A landscape with many valleys, sampled at points; each row gives a point and its height.
From any point a ball takes the steepest step (drop divided by distance) to one of its 2 nearest points. It stops when none of these is lower. Distance is the straight distance between rows; heights are no part of it.
Banan: [137  94 150  91 122 119 108 173 119 125 104  95 170 144  80 148  85 149
 114 113 143 147 152 167 193 146 115 133 107 130 137 155 135 132  59 153]  height 22.4
zos: [133 145 102 123 160  82 147 150  82  64  91 120  74 145 165 149 180 142
 114 161 135 145 102  93 132  78 158 147 126  93 162 170 141  61 164 118]  height 45.2
sedap: [162 143 140 121 153 121 139  78 152 108  97 113 123  71 197 131  95 130
 165 134  78  55 143 145  73 119 124  94 125 186 122 124 145 172 126 123]  height 74.3
gipo: [112 107 149 108 136 120  88 106 205 134 178 127 132 141 118 142  69  67
 177 148  86 117 158 168 178 153 135 222 113 153 110 168 133 167  95  94]  height 12.0
pom: [ 81 115 149 117  91 132 147 144 110 128 166 147 174 141 111 158 139  96
 123 140 110 193 140  98 127 129 140 154 113  86 102  84 113 167 184 119]  height 54.5
zam: [133 145  94  99  63 151 111  68 105 133 119 130  89 122 121 157 136  79
 131 112 143 163 125 111 155  70 113 147 177 195 126 110 129 191 119 118]  height 7.8
kuvoz: [142 139  93 175  48 154  92  70 184 177 221 152 120 141 130 110 133  88
 146 145 135 143 128 125 125 189 151 120 106 129 105  67 114 175 146  83]  height 46.1
ber: [130 149  96  98 205 115 133 136 157 117 107 124 169  75 147 137 133 174
  83  82 119  85 119 172 131 127  91 130 122 164 115 153 132 106  98 118]  height 41.1
Zil: [ 78 103 183 119 168 137 139 185 174 143  96  71 211 147 114 100 114 153
 101  88 146  98 126 131 131 110 101 132 132 132 155 124  71  89  96 165]  height 9.5
kepev: [124 134  98 128 158 109 164 149  86  53  72 167 148  44 161 138 157 188
 108 134 103 120 127 119 103 123  95 134 110  98 101 180 113 154 151  76]  height 64.9
rinet: [100 107 169 139 125 153  94 166 113 167 141 123 127  67  99 145 102 122
 133  59 119 157 112 158  82  91  82 114 130  94 152 151 151 130 147 143]  height 41.0
dozaf: [119 148 145 127 170 104 109 114 117 164  84 153 156 172  65  99 112 111
  79 106 123 168 166 178 183 152 154 159 101 177 138 105  86 104  92 141]  height 57.0
bidak: [133 124  89 139  85 160 130  94 194 164 210 149 131 172 124 100 139 113
 139 148 169  93 132 106 128 193 136 123 131 148 126  97 103 177  93  84]  height 43.3
Meguf: [128 130  95 110 135 118 149 156  86  86  95 131 149  92 142 155 164 187
  88 107 139 133 105 120 116  96  84 117 121 122 121 137 106 170 138  76]  height 62.1
Tabo: [111 162  90 128 182 129 152  75 186 141 160 132  98 151 175 114 177 111
 117 140 144  66 109 141  75 104 142 121 152 188 151 132 134  88 131 113]  height 29.8
negu: [108 137 102 100 197  98 139 132 139 128 178 113 164 146 145 125 190 136
  68 151 156 141 115 155  72 127 150 130 114 143 111 118 140  89 192 127]  height 19.5
Kitat: [112 142 184 174 183 122 153 129 109 156  95 160 168  93 104 103 128 123
 104 101 103 115 141 155  81 172 130 121 101 129 105  99 102  91 154 160]  height 22.2
nitum: [ 80 122 149 116 132 146 105 172 138 185 144 125 182 163  57 130 132 147
  88  74 134 183 142 188 153 139 132 121 110 109 126 101 135  78  92 162]  height 30.6
zomit: [132 138 133 122 127 121  84 108 156 159 164 138 106 126 102 138  92  75
 133 119  96 155 143 178 165 136 138 173 117 153 121 139 136 144 125 112]  height 15.5
Gevug: [164 119 140 115 130  94  87 167 105 128 119 104 106 139  90 143  65 124
 128 115 125 151 143 173 185 131 114 164  81 150 175 176 113 137  77  98]  height 16.1
zigus: [146 152 119 139 176 121 140 119 158  90 130 128  79 170 170 121 170 155
 144 182 125  47 109 119 146 158 163 123 133 110 143 165 151  69  98 133]  height 38.5
tede: [142 179  72 114 165 127  91  94  60 121  71 180 103 113  93 141 135 149
  89  90 135 170 121 157 158  98 124 121 155 165  96 141 138  90 125 138]  height 55.3
dugo: [124 115 125 140  94 130 161 155 141 112 114 105  84 148 158 122 119 126
 161 143 136 103 101  72 128  93 131 132 160 120 174 148 119 118 123 126]  height 45.3
Loke: [131 137 151 166  78 143 144 132  39 135  62 140 114  84  76 163 129 135
 136  91 128 162 119 121 110 103  99  95 138  89 130 104 118 121 115 156]  height 35.6
suded: [153 182  52 123 177 123 106  75 120 122 112 216 116 151 112 105 130 166
  98 123 151 118 130 120 159 172 149 147 129 183  96 132  82 101 124  81]  height 48.9
vedar: [123 137  97 130 164 145 124 178 160 140 119 123 144 107 136 120 124 203
 101  69 136  85  98 143 133 131  94  98 134 115 152 143 135  85  96 128]  height 37.4
fur: [136 161  94 129 147 124 119 117  40 102  64 161 126 103  97 149 146 175
  87 100 134 163 109 148 124  97  99  96 133 136 101 133 108 124 139 103]  height 58.7
tob: [ 84  83 173 120 103 139  87 172 148 192 153  80 152 171  73 128  92 121
 117 100 124 197 132 181 129 100 121 110 128  87 145 113 139  99 109 153]  height 34.1
neza: [151 145 117 127 166 107 153  89 160 107 132  96  93 158 184 106 164 139
 123 179 131  58 113 132 102 121 150 109 146 166 143 126 131 122 132 103]  height 33.9
doguv: [ 97 116  84 112 126 153 171 132 200 107 199 148 138 161 176 118 168 141
 153 160 154  65 113  76  96 143 132 150 150 137 136 133 119 149 133  97]  height 38.1
dotab: [117  65 130 113 129 126  91 156 199 142 196  86 134 190 158  74  82 101
 180 204 123 105 148 135 111 127  82 172 127 123 143 186 126 153  90 126]  height 18.5
rir: [ 99 118 161 128 108 147 115 113 150 158 154 110 126 108 123 138 121  81
 141  93 123 149 118 103 101  95 109 156 141 161 139 108 107 180 171 116]  height 47.7
modiz: [ 88 151  86 103 177 135 150  97 177 141 174 115 152 151 151 129 217 127
  75 145 176 104 103 124  86 120 146 130 154 151 109 103 133  75 161 138]  height 24.5
zepag: [120 174 120 146 129 116 121  98  96 154 110 126  83 204  89 120 173 102
  91 145 147 175 121 151 156  92 156 129 137 155 158 106 105  79 117 116]  height 52.4
sizil: [ 96 129 161 150 148 162 127 150 130 168 110 124 121  64 125 116 122 125
 127  32 117 113  96 136  59  67  85 113 165 120 159 129 122 100 143 155]  height 44.7
buf: [ 90 118 189 152 176 131 170 175 152 145 108 114 190 114 122 106 140 140
 109  90 119  94 126 133  96 147 124 131 110 119 135 109  93  86 132 162]  height 16.0
lanok: [177 138 109 111  80 136 132  76 107 109 132 138 111 143 131 139 144 112
 136 183 153 124 140  91 167 148 154 118 153 140  75 102 145 184 141 134]  height 21.8
nadev: [153  94 145 117 134 138 123  92 166 133 121  91 148  68 183 114  84 144
 148 124 106  66 134 144  62 135  92  72 140 168 110 115 153 186 120 138]  height 76.3
nofi: [186 132 105 152  54 139  76  82 146 143 195 116  73 120 133 123 101  93
 170 170 123 131 132 144 156 149 142  98 134 124 119 135 167 170 130 125]  height 51.2
sudo: [121 151  80 129 134 136 170 104 152 105 179 172  99 145 173 128 185 137
 145 170 139  95 108  78  93 151 164 138 138 127 109 111 139 140 175 108]  height 34.2
Vidon: [110 137 135 126  96 150 114 148  86 172 120 157 149 137  58 149 124 139
 113  87 120 204 139 166 158 144 132 106 115  87  96  94 155 101 101 162]  height 25.9
tav: [157 178  70 111 155 138  84  74 107 130  89 208 106 139  93 118 141 143
 101 117 149 142 142 144 194 147 154 129 158 161  79 134 146  85  96 145]  height 52.2
Zoza: [156 152 149 163 106 138 128  79  55 143  44 139 120  61  96 137 114 115
 115  79 113 129 131 146 121 106  96  94 153 130 126 100 114 142 109 152]  height 29.3
Mido: [157 128 162 150 102 137 144 123 122 151 137 118 128 166 105 117 135 120
 126 169 133 130 139 114 154 179 177  89 137  77 103  90 165 105 132 177]  height 21.1
memag: [103 121 169 149  57 141 162 157  58 137  95 128 131 145  79 158 137 145
 141 109 138 191 125 100 132 115 121 111 106  92 138  83  89 131 113 138]  height 42.1
gusof: [140 132 113 134 138 111 184 132  99  56  63 141  97  64 193 133 167 165
 150 137  94 103 112  82 104 114 128 109 128  89 111 146 135 142 157  99]  height 67.7
dazed: [124  96 189 174 104 111 168 173 121 113  81  86 110 115 149  98 119 128
 156 118 116 105 109  92  95 122 126 120  90 117 186 113  58 152 151 104]  height 53.4
fid: [ 74  94 195 153 116 153  87 166 151 200 161  98 143 115  89 120 100 107
 138  65 115 177 113 143  75  89 101 115 128  73 151 110 126 119 165 144]  height 37.7
vedep: [140 117 163 146 104 103 134 151 107 144 159 113 140 179  98 128 126 117
 119 184 122 173 144 138 146 167 180 103  96  61 117  90 144 111 157 146]  height 14.6
Tagog: [131 170 107 133 131 112 131 117  70 113  96 132  64 185 110 158 176 128
 107 156 146 171 105 113 153  83 152 135 144 129 144 132 120  74 141 119]  height 49.4
Nifo: [126 119 116 105 130 146 129 138 162 143 157 127 175 158 102 132 142 144
 106 140 158 121 144 137 167 183 146 114 144 105  97 110 172 109  98 175]  height 28.5
Zapet: [118  82 167  98 145 116 126 181 136 119  94  71 201 146 103 126 103 167
  93 106 152 117 140 154 163 135  93 128 101 140 147 139  91 143  77 130]  height 16.7
tumil: [126 165 111 130 152 117  95  97 105 168 100 142 113 179  77 104 147 118
  76 111 144 175 145 193 172 116 156 129 126 168 154 110 122  80  89 139]  height 54.8
nabog: [181  93 133 114  76 129 101 112 115 123 140  93 114  97 132 144  73 105
 159 153 130 132 140 131 154 136 120  92 149 125 112 146 186 173 117 164]  height 55.0
zik: [ 97  93 158 120 134 136 103 134 208 144 189 105 134 163 141 108  75  84
 187 166  97 106 146 134 127 139 116 188 125 143 139 169 122 147 107 109]  height 15.4
vuzak: [149 141 115 137 134 117 166 128 115  50  91 149  91  71 210 121 136 142
 194 148  78  86 134 108  82 134 150 118  93 116 120 149 149 155 171 106]  height 70.1
moza: [132 150  94 107  86 166 116  59  99 150  77 146 110 106 115 139 130 101
 113  63 141 146 135 123 154  74 109 131 192 193 135  88 135 164  87 145]  height 15.6
duzu: [129 112 151 165  87 125 161 166 116 135  74  87  92 147 133 118 125 142
 144 113 142 122  92  78 108  83 129  93 148 105 185 101  86 108 122 131]  height 49.2
mudoz: [153  65 171 113  97 114 109 132 105 115 103  63 133  84 143 141  65  97
 161 141 125 130 141 121 121 105  92 109 148 126 128 166 165 161 118 163]  height 58.6
zomad: [116  73 185 135 119 101 164 180 116  82 108  93 147 101 159 115 113 121
 156 141 112 117 145  97 106 126 132 140  92  94 160 160 122 139 146 125]  height 57.1
ropaf: [121 125 119 112 161 104 152 159  88  68 109 123 120  83 162 154 151 135
 114 128 120 147 124 116 120  74 129 129 132  73 146 178 190  65 151 154]  height 40.6
Rov: [124 141 141 161 106 124  96 131 114 175 149 163 140 149  82 129 106  98
 120 128  93 192 141 171 155 164 167 127 102  83  86  85 135 104 154 132]  height 20.5
pemed: [168 147  84 144  74 135  83  75 152 149 216 168 115 112 131 127 119 104
 155 153 118 151 143 142 140 176 149 131 102 130  75  99 136 177 168 100]  height 48.3
kere: [130 116 112  80 176  84 125 151 125  94 189  87 158 165 143 132 169 133
  83 186 150 146 137 165 123 123 153 149 104 123 134 160 161 111 167 116]  height 13.9
Biru: [131  44 179 108 109  94  83 174 128 125 131  46 141 136 141 118  62 112
 150 158 140 161 147 122 110  89  87 141 118 109 160 180 140 140 121 139]  height 62.2
mirap: [140 149 131 145 111 156 134  81  96 143  75 156 128  63 122 141 112 111
 124  65 122 110 129 114 132 115  87 127 157 168 119 100 106 178 116 129]  height 23.5
Fazak: [167 170 129 168 161 132 148 121 152 118 113 169  86 176 140 101 132 167
 153 165 114  48 127 117 170 205 173 128 108 119 130 132 120  80  82 132]  height 42.3
losa: [127 118 146 108 151  86 152 148 105  99 155 110 169 182 122 129 159 126
  97 203 136 161 144 120 140 152 172 139 102  93 114 118 134 113 178 134]  height 7.2
Begov: [135 120 147 145 130 116 157 175  87 100  73 133 124  81 131 156 112 143
 137 104 118 127 121 112 142 112 116 117 128  69 149 172 160  76 104 164]  height 35.3
toduf: [157 150  93  96  99 127 115  75 103 108 140 139  94 102 139 163 132  73
 140 148 129 150 135 114 153  94 130 159 164 180  92 140 151 187 157 120]  height 14.3
roge: [ 97 115  67 112 127 158 137 131 208 143 228 149 142 177 129 118 153 126
 143 143 163  90 116 111 119 158 120 153 146 138 134 145 108 148  93  87]  height 40.7
Nok: [107 133 131 126 121 138 152 117 104 141 140 139 155 109 121 138 159 103
 108 109 132 153 120 102  80 118 126 132 138 145  99  83 112 160 184 130]  height 51.1
Mov: [110 110 112 111 139 160 123 176 166 144 156 116 170 144 119 120 125 176
 111 113 151 107 119 131 144 157 116  94 147  81 130 135 170  81 104 178]  height 32.9
dozir: [169 182  83 147 156 128 129  78 140 122 147 203  85 166 135 104 141 145
 146 169 137  74 130 115 150 189 164 145 116 155 100 128 103 112 115  95]  height 45.8
noba: [146 113 136 109 115 131 134 162 100 106  97 135 155 108 105 169  94 146
 129 119 130 138 146 129 187 147 115 115 127  89 118 159 172 114  76 177]  height 28.9
Feber: [126 173 104 127 199 117 145 101 133 126  71 139 156 110 136 123 152 157
  78 105 124  93 122 136 146 135 120 124 140 160 103 107 108  82 117 143]  height 44.6
Ser: [178 162  98 153  91 139 134  76 105 119 136 159  72 135 159 118 163 133
 141 169 145 106 108  72 123 152 160 104 142 132 101  84 125 163 173 105]  height 28.4
lavis: [107  36 191 126  94 108 128 193 130  96 132  87 158 114 145 114  71 124
 160 147 130 156 161  80 106 116 104 130  96  52 171 163 132 136 125 139]  height 60.2
difet: [140 138 136 115 143  97  85 137  99 142 140 122 117 135  93 134 106 110
 102 107 122 179 139 180 149 118 123 164  83 166 151 141 101 159 137  92]  height 11.3
nibo: [ 99  96 154 140  94 151 129 144 176 125 168 115 114 113 163 109 102 111
 198 122 107 115 118  72  89 122 113 156 121 133 157 134 104 186 168 113]  height 44.4
zizu: [136 158 121 119 156 135 149 115 140  77 107 170 119  66 199 147 118 126
 189 125  71  73 138 122  66 132 136 142 100 168 106 150 157 157 153 117]  height 72.1
pim: [107 101 109 132  80 156 158 150 175 102 170 129  99 144 181 105 122 126
 192 155 131  92 110  51 107 120 125 148 152 118 162 140 110 170 145 106]  height 41.6

Call two points neighbours if one is among the 2 nearest of the other. Go from one point of each pair to the other, from neighbour to neighbour, staying as low as possible. Name the highest point that can't be avoided.
Zil / difet => Banan
losa / difet => Feber
difet / gipo => zomit

Where does a ball stop that starts at each point below?
dozir => losa
kepev => losa
nofi => zam
ropaf => Zil
lavis => pim
fid => losa
doguv => zam
Loke => zam
Feber => losa
